A landscape with many valleys, sampled at points; each row gives a point and its height.
From any point a ball rolls to the lowest of the 3 points nearest to it. It stops when none of these is lower. Distance is the straight distance between rows; heights are no part of it.
z_63: [ 91 122 160 133 133 133 167 155 136 125  99 154 108 112 120  97 118 123
 152 154 121 131 166 122]  h=336
z_160: [149 162 123 101 117 115 144  86  84 128 151 115 100 125 122 161 148 141
  74  99 160 140 101 175]  h=643
z_101: [132 191 141  84 125  85 135  90  75 147 115 185  76 122 136 130 178 139
 140 130 153 139 117 186]  h=244
z_119: [130  67  72 126 119 159  93 159  93 147 157  81 162 157 100  97 115 184
 136 183 146 149 132 114]  h=333
z_84: [151 123 183 154 178 146  81 101 163 140 108 201 163 111 141 172 129 115
 203  95 119 115 131 109]  h=693
z_98: [125  78  95 157 131 168 103 156 137 150 168  83 178 154 113 133 104 155
 141 144 140 106 146  64]  h=539
z_397: [162 153 160 107 131  99 128  70 106 134 145 153  74 117 124 155 180 131
 136 115 164 129 111 174]  h=335
z_632: [139  81  85 139 132 167 124 132 104 166 168  77 158 155 103 132 113 171
 125 164 155 122 113  76]  h=444
z_678: [103 136 176 133 145 140 177 133 151 123 120 148  97 115 128 127 120 131
 136 120 135 114 144 116]  h=126
z_642: [102 139 136 137 105 102 147 176 157  84  74 146 112 132 166  70 129  45
 135 121  35 149 169 112]  h=686
z_72: [160  95 146 121 139 142 102 115 106 143 132 154 131  93 111 141 145 124
 154 132 145 133 162 136]  h=146
z_643: [ 91 166  76 117 118  95 149 127  75 133 113 112 125 175 134 111  82 175
 110 149 154 144  46 139]  h=556
z_707: [132  88 147 136 143 160 102 141 117 149 116 156 139 118 116 124 122 134
 178 151 145 137 160 109]  h=381
z_157: [129  74 157 146 131 166 121 142 147 135 122 143 148  89 108 136 126 111
 150 140 121 134 179  99]  h=542
z_651: [120 177 130 145 112  94 116 169 174  86  74 142 132 147 192  96 113  53
  95  77  47 142 135 130]  h=238
z_111: [ 99 154 143 146 107  93 116 187 208  89  73 145 131 162 186  61  95  86
 159 106  64 116 109  99]  h=734
z_801: [ 98 146 156 119 123 117 175 131 121 118 116 139  96 103 133 116 133 111
 106 123 125 129 158 143]  h=421
z_495: [106  75 133 146 101 155 135 178 160  94 115 120 137  86 110 102 131  84
 117 148  86 140 199 106]  h=716
z_663: [156 100 175 163 145 139 130  63 145 165 172 137 120 129  94 189 156 140
 152 103 166  96 100 103]  h=537
z_257: [185 143 111 120 131 128 126  63 110 156 187  92 117 141 117 197 159 148
  95 112 166 105  64 139]  h=785
z_951: [132 117 109 139 145 149 125 129 141 148 158 102 150 142 127 151  96 148
 141 125 155  83 125  87]  h=637
z_234: [ 99 182 117 124 111 105 166 128  95 115 123 116 115 145 138 140 107 148
  59  99 144 142 104 163]  h=667
z_394: [147 103 166 139 153 148 111 118 156 125 105 166 148  78 132 163 135  60
 153 105  87 118 165 111]  h=526
z_692: [ 90  98 113 141 130 144 167 127  92 163 140 102 116 152  89 114 122 163
 130 184 155 144  95 103]  h=363
z_51: [ 89 123 171 154 142 137 133 167 159 124  79 191 113 129 146  84 107 114
 186 150  99 137 160  97]  h=426
z_490: [ 98 165 148 120 148 112 141 125 113 128  98 173  85 132 144  98 110 165
 163 140 136 125 104 139]  h=353
z_35: [139 173 164 126 149 121 153 114 163 102 105 154 121  91 157 152 141  80
  99  80  82 119 154 152]  h=527
z_718: [160 135 129 121 146 122 123  72  79 177 149 133  92 162 120 153 150 171
 143 154 164 137  36 124]  h=588
z_36: [118 204 138 145 144 107 146 144 188  97 101 135 135 132 182 134 107  95
  92  71  93 112 131 147]  h=445
z_552: [117 227 120 118 141 105 120 122 122 111  89 162 121 146 172 136 112 154
  96  85 126 139  99 189]  h=558
z_828: [168 156 133 120 151 128 108  89 165 104 145 127 164  90 140 194 145  89
  95  63 120  99 139 164]  h=355
z_212: [162  82 187 146 141 131 110  59 149 135 164 151 139  86 103 191 176 108
 147  92 148 104 140 128]  h=172
z_61: [183 155 132  96 146 119  88  93 105 124 131 152 128 112 140 163 147 128
 139 104 149 128 121 179]  h=432
z_105: [112 217 130 146 168 115 124 144 205 112  98 139 136 142 182 131 101 133
 128  77 104  87 105 132]  h=515
z_165: [148 107 108 143 127 133  83 169 188 102 109 120 175 124 155 120  97  62
 142 106  71 112 155  86]  h=259
z_201: [127 131 134 150 152 128  92 171 187 113 104 149 160 144 165 110  83 111
 174 115 106 101 139  89]  h=39
z_390: [159 156  96 120 167 129  93 118 129 146 151 119 156 146 146 165 102 150
 145 107 155  85  99 114]  h=709
z_798: [150 115 113 102 123 124 138  88  59 177 157 113  95 141 105 139 150 153
 125 168 171 152  66 128]  h=533
z_545: [183 141 111  92 129 111 101  85  60 149 147 128 103 134 120 156 153 151
 127 133 173 152  84 164]  h=621
z_829: [162 159 141 105 149 126 118 109 126 113 117 156 124 108 147 150 135 116
 130 103 137 125 131 161]  h=401
z_446: [ 79 144  95 138 106 116 162 160 148 108 139  82 134 168 129 111  87 145
 106 122 140 103 109 104]  h=466
z_380: [112 102  91 117  83 123 111 190 145  87 125  93 148 155 133  81  99 125
 124 144 115 138 146 128]  h=555
z_342: [145 161 141 143 171 132 126 103 189 138 151 114 167 114 135 195 120 118
 127  80 136  59 129 108]  h=582
z_141: [190  78 143 146 123 113  95  29 103 178 198 118 102 142 102 179 185 139
 137 126 171 136  73 119]  h=805
z_965: [132 178 171 108 151 110 140 112 121 123 103 187  87 109 152 120 155 133
 155 122 130 128 132 161]  h=354
z_290: [163  88 127 142 136 157 123  76 115 180 193  88 151 123  97 178 140 158
 124 122 157 102 109  85]  h=743
z_914: [161 117  76  92 127 137  94 126  76 142 151 101 148 135 128 137 107 159
 116 133 170 135 111 131]  h=623
z_926: [ 81 142  89  96  95  92 152 149  65 129 104 135 115 141 109  78 125 152
 123 164 143 159 138 165]  h=642
z_158: [102  57 109 152 127 171 148 131  85 198 160  82 128 153  58 118 160 178
 114 216 138 181  92 103]  h=572
z_717: [149 143 181 160 174 130 106  63 200 139 153 149 164 122 121 213 150 123
 169  76 137  63 114 124]  h=684
z_595: [134 189 135 126 144 124 145 113 143 115 133 127 123 127 152 160 120 133
  93  83 144 100 106 155]  h=490
z_523: [105 136 123 102 105 114 170 125  74 140 127 119  88 109 104 114 153 137
 105 146 152 150 138 162]  h=607
z_966: [ 78 110 127 119 100 127 178 162 113 109 125 114 115 112 111  84 123 129
 105 156 125 143 168 135]  h=306
z_745: [145 137 123 121 130 133 163  78 100 160 166 103  98 137 114 162 138 149
 105 131 161 120  65 121]  h=646
z_436: [126 135 114 129 112 124 132 164 159  94 118 120 147 104 158 123 105  81
 100 103 101 126 164 122]  h=388
z_556: [173  89 137 118 125 133 117  65 104 156 180 100 116 107  92 170 167 140
 112 120 167 122 107 124]  h=659
z_897: [147  94 133 134 141 149 104 130 165 124 130 131 170  87 128 157 117  98
 139 108 111 102 170  99]  h=723
z_369: [ 93 125 110 124  42 110 146 195 159  70 115  86 145 134 134  81 110  96
  74 108  86 144 158 133]  h=242
z_856: [124 183 184 119 137 109 168 114 132 114 102 186  90  97 157 125 159  96
 121 108 100 122 159 159]  h=276
z_382: [ 99 109 100 111 121 115 164 117  57 178 131 114 100 145  79  98 144 162
 129 202 155 170  82 137]  h=461
z_791: [ 77 160  92 127 117  91 148 153 126 105 108 118 129 176 142  86  72 168
 131 134 142 118  76 122]  h=534
z_18: [169 130 143 121 171 129  76 106 149 121  93 175 163  85 156 170 135  62
 156 100  72 124 145 129]  h=338
z_763: [137  78  56 116  94 149  97 160  99 114 157  60 162 128 107 102 118 159
  91 161 143 143 148 121]  h=385
z_433: [107 100 137 165 121 149 125 179 201 120 133 111 162 138 134 117  87 120
 148 124 119  91 164  67]  h=295
z_78: [124 229 169 132 164 113 138 106 154 104  85 187  98 120 179 125 147 131
 135  92  94 121 116 183]  h=382
z_626: [123 163  96 108 104 101 115 157 117 102 110 129 137 132 159 116  96 123
  91 101 130 148 136 163]  h=661
z_583: [ 94 161 116 124  71  84 137 184 139  78  85 138 133 151 162  70 101  98
 107 108  79 153 140 147]  h=532
z_381: [ 91 130 133 130  81 101 152 181 156  83  96 125 127 133 151  76 116  81
 111 125  72 140 167 124]  h=602
z_297: [129  42  87 136 127 176  81 161  83 165 146  94 148 127  66 102 163 189
 132 200 141 176 168 129]  h=484
z_208: [ 82 138 152 145 112 112 161 174 187  87 100 134 126 144 161  74  96  93
 134 117  84 118 149 105]  h=704
z_104: [115  87 127 131 116 138 115 180 127 110  93 154 128 120 125  88 124 104
 163 168  94 154 185 120]  h=462
z_729: [123 106 140 127 143 144 124 112  82 170 134 143 107 140 100 122 129 164
 168 172 167 145 107 114]  h=612
z_565: [136 159 133 127 142 115 106 157 159 100  82 161 133 126 181 108 101  89
 141 113  85 128 136 127]  h=88
z_634: [168 104 129 100 102 112 132  64  64 167 174  99  77 112  84 150 187 135
 113 147 175 154  86 153]  h=197
z_172: [108  83 108 127 120 151 128 160 100 138 131 110 129 139  96 101 122 154
 135 176 146 143 148 121]  h=107
z_223: [161  66 108 122 119 158 107  93  78 171 175  82 135 103  81 142 163 160
 111 163 161 154 119 113]  h=838
z_467: [121 114 112 124  85 111 116 187 155  80  89 122 134 134 147  74 119  65
 130 126  62 149 163 118]  h=598
z_326: [156  93 106 122 138 158 101 108  72 178 157 111 141 156 104 131 125 169
 152 166 165 143  94 105]  h=553
z_602: [122  61  84 126  90 156 100 177 134  98 138  74 156 107 103  93 138 143
  98 167 121 144 182 118]  h=453
z_190: [116 187 150 113 139 107 173  91 111 124 126 136  78 139 136 148 142 153
 100  99 149 122  94 170]  h=559
z_507: [112  66 144 175 114 161  95 193 191 120 129 128 169 146 118 109 103 115
 176 141 104 122 174  66]  h=442
z_876: [ 72 101 128 136 103 110 143 186 147 101 106 127 132 175 112  52  96 148
 162 170 113 137 136 115]  h=597
z_871: [103 154 176 123 145 112 176 106 118 129 115 163  76 110 133 122 140 138
 137 128 139 121 130 146]  h=303
z_475: [105  75 100 146  97 155 125 172 159 109 152  68 153 140 108 108 104 140
 115 153 125 117 165  95]  h=564
z_885: [135 172 198 150 173 132 148  72 187 120 126 172  96 111 140 172 155 129
 146  82 134  85 111 145]  h=580
z_355: [169 139 188 129 147 112 129  55 146 119 145 167 100 105 122 171 183 112
 145  93 140 110 133 174]  h=463
z_567: [124 171  95 102 124 113 127 117  82 127 128 117 117 146 140 140 111 154
  90 114 161 143  90 163]  h=613
z_593: [162  56 126 147 121 179 110  94  75 212 180  90 135 142  73 147 173 173
 134 178 152 171  93  88]  h=770
z_219: [122 116  85 118 120 138 158 113  86 156 164  73 128 145 105 137 119 156
  88 159 160 130  80 110]  h=586
z_524: [159 171 183 127 170 121 121  81 164 114  90 202 112  95 154 158 167  85
 159  96  80 118 144 161]  h=431
z_952: [123 195 141 117 131  98 146 142 119 100  92 175 112 113 170 109 131 100
 110 113  92 148 152 163]  h=144
z_992: [124  91 138 139 124 142 118 165 138 121  74 174 123 100 130 100 143  53
 165 152  59 150 192  98]  h=535
z_785: [150 101  99 125 130 146  88 155 137 127 139 115 171 134 138 125  87 132
 146 130 135 110 144  98]  h=601
z_564: [ 77  85  73 140  94 129 151 169 118 123 148  67 141 187  88  78 102 171
 116 184 135 139 105 117]  h=406
z_955: [113  80  93 130 107 156 136 150 113 126 155  73 137 111  96 114 127 149
  92 158 152 133 151 115]  h=436
z_27: [ 79  98  85 112  81 123 158 159  79 119 130  88 121 123  81  90 145 146
  88 170 144 159 151 156]  h=566
z_439: [ 77 165 148 132 132 116 184 143 149 113 112 130 102 137 145 106  97 139
 117 121 134 110 120 117]  h=323
z_465: [172 184 129 126 177 125  89  89 175 105  99 150 178 104 155 182 137  71
 131  70  82 111 132 169]  h=281
z_746: [195 128  93 101 145 133  84  74  93 155 175 106 151 135 128 180 135 157
 123 110 171 115  87 140]  h=681

Call two points neighbours if one is among the 3 nearest of the other. Go from one point of each pair to the other, from neighbour to neighbour, staying as low as possible. Name the highest point that can't be avoided.
z_966 / z_72 -> z_829
z_966 / z_101 -> z_965
z_678 / z_966 -> z_63
z_172 / z_634 -> z_798

Where does a ball stop that starts at each point below?
z_951 -> z_172
z_914 -> z_172
z_785 -> z_172
z_593 -> z_172
